A landscape with many valleys, sampled at points; each row gives a point and its height.
From any point a ball takes the steepest step (drop divided by distance) to one of its 3 nearest points. It stops when none of these is lower. Distance is the straight distance between rows; heights are no part of it.
Z934: [-12  11  -4 -12   6   7  -7   6  17  -3   3   2]  height 4.36
Z16: [-6 -3  8  2 12 19  6 12 24  8 -7 10]  height 2.38
Z239: [ -4   1  14  -9  13  17   3  15  12   3 -15  13]  height 1.25
Z278: [ 14 -23  -8 -21   4 -27  -2   5 -47   4 -18  -7]  height 1.18
Z233: [ -5  10   6 -18  -8  -3  -5  -5  -8 -15   5   1]  height 3.84
Z542: [  9 -30 -15 -20   4 -36   1  -4 -32  -4   0 -13]  height 0.55
Z655: [ 14 -14  -9 -17   2 -17  -2  -4 -63  17 -28  -2]  height 2.47
Z65: [-8 -6 -1 17 16 18  8  6 34  7  6 10]  height 3.75
Z117: [  4  17  21 -15  11  10  -6 -10 -26 -12 -28   1]  height 6.40
Z679: [ -3 -24 -40   1   3 -47  -9 -11  -1 -10  18 -39]  height 6.10
Z247: [-2 -5 16 40  8 17 12  6 38 10 21  3]  height 5.88
Z269: [ 25  -2   5 -16  -1  -4  -5 -15 -50  -7 -14   4]  height 6.08
Z983: [ -3 -14 -16  -2  -3 -44   8 -12  -5  -7  16 -23]  height 6.35
Z164: [-14   7   5 -10  10  12  -2   5  16  -4  -6   8]  height 4.27
Z40: [-15  14  -4 -10   1   6  -6   2  14  -6   9   6]  height 4.97
Z944: [  7  13  28  -2   9  29   9  10  -6  15 -40   9]  height 7.52
Z834: [-16  17 -13  -4 -15 -13  -8  -2   9  -5  17  -5]  height 6.91
Z22: [ 18 -16  -2 -15  -6 -21   8  -8 -40  -1  -7  -6]  height 3.71
Z394: [  8  12  16 -18   2   6  -9 -13 -28 -19 -16   1]  height 6.81
Z296: [ -8   0 -28  35   1  10 -20   0  40   4  26  -6]  height 5.03
Z473: [  3  -3   0 -14 -11 -24   4 -11 -19 -15   8  -6]  height 3.20
Z38: [-10  15  -2 -15 -10  -7  -2  -4  -3 -12  11  -2]  height 4.95
Z370: [11 -6 28 21  3 34 21 11 18  9 -1 22]  height 3.57
Z218: [-11   4  -3  -3   9  12  -1   9  24   2   5   7]  height 3.52
Z393: [ 10  -5   6 -14 -11 -20   7  -9 -31 -15   4  -7]  height 4.32
Z107: [-18  16 -22  10 -12   0 -13   3  23   1  18   0]  height 3.22
Z4: [ -6 -16 -24   8  -4 -47   2 -13   2  -4  23 -35]  height 6.68
Z132: [ 29  -3  -3 -14   6  -5  -4 -14 -64  10 -26   6]  height 1.99
Z615: [  8  -4  23   0   7  28  17  17  13   9 -22  18]  height 4.50
Z687: [ -2  11  20 -17  11  12  -7   1  -5  -6 -22   3]  height 5.81
Z622: [-19   7 -18   4  -1   3 -11   1  24   0  16   1]  height 3.70
Z840: [-15   8 -15   0   4   9  -8   6  23   1  11   6]  height 4.39
Z843: [ 7 -9 22 10  7 29 21 17 19 10 -9 22]  height 3.30
Z507: [ -9   9   3 -18   0   3  -7   2   4 -10   0   5]  height 4.71
Z79: [-20  13 -31  16 -17  -4 -11   1  27   4  20  -6]  height 3.01
Z161: [ 17   7  33   6  -7  47  23   6  -3  21 -26  30]  height 9.29
Z481: [-13   7 -36  19 -11   2 -18   2  34   5  21  -8]  height 3.35
Z909: [-15   5 -22  14 -19 -43  -2  -6  15  -2  22 -31]  height 1.83
Z749: [ 2 -8 19 10 10 24 15 13 21 12 -5 13]  height 2.98
Z355: [  5   7  27  -6   9  26   6  14  -3  14 -36  12]  height 6.78
Z250: [ 0 -8 21 24  9 26 17 11 31  8 10 14]  height 3.33
Z136: [ 22   5  11 -17   4   1  -5 -18 -45  -9 -20   3]  height 6.09
Z572: [ 14   7  31   3   1  34  18  15  -3  18 -38  20]  height 8.27
Z606: [ 15 -19 -10 -22   0 -27  -2   4 -57   9 -24  -9]  height 1.51
Z165: [ -6  11  12 -18   7   7  -7   4  -4 -11 -13   5]  height 5.31
Z728: [  3 -29 -19 -16   8 -48   1  -1 -22  -7   9 -21]  height 2.15
Z169: [ 15  -2   8 -15  -6  -9  -2 -17 -31 -14  -5   1]  height 6.80
Z139: [ -6   3 -35  31  -4   9 -23   3  37   6  22  -6]  height 5.34
Z257: [-15   7 -10  -4 -19 -22  -1  -8  -1  -8  16 -12]  height 6.39
Z573: [ 11  -4  34  13  -2  36  22  10  12  11 -11  25]  height 3.87
Z501: [  4   3   8 -17 -12 -14   1 -13 -18 -15  11  -3]  height 1.80
Z330: [-23  11 -30  18 -29 -24 -11   2  21   3  25 -23]  height 2.77
Z453: [ -9  -2 -11  28  12  14  -4   2  38   5  16   4]  height 1.73
Z589: [ 23   0   6 -16   2  -2  -5 -19 -51  -6 -17   4]  height 5.45
Z434: [ -5   0  -5  -8 -15 -28   5 -10 -12 -10  18 -13]  height 4.53
Z612: [ 0 -4  8 44 11 14  2  4 43  6 20 -1]  height 1.89
Z808: [ -1  -2   0  50   7  13  -9   4  45   7  28 -10]  height 4.26

For each start below, name the point where the ball stops.
Z355: Z239
Z655: Z278
Z165: Z218
Z622: Z79
Z40: Z218
Z394: Z132
Z38: Z501
Z250: Z239
Z257: Z501
Z161: Z239
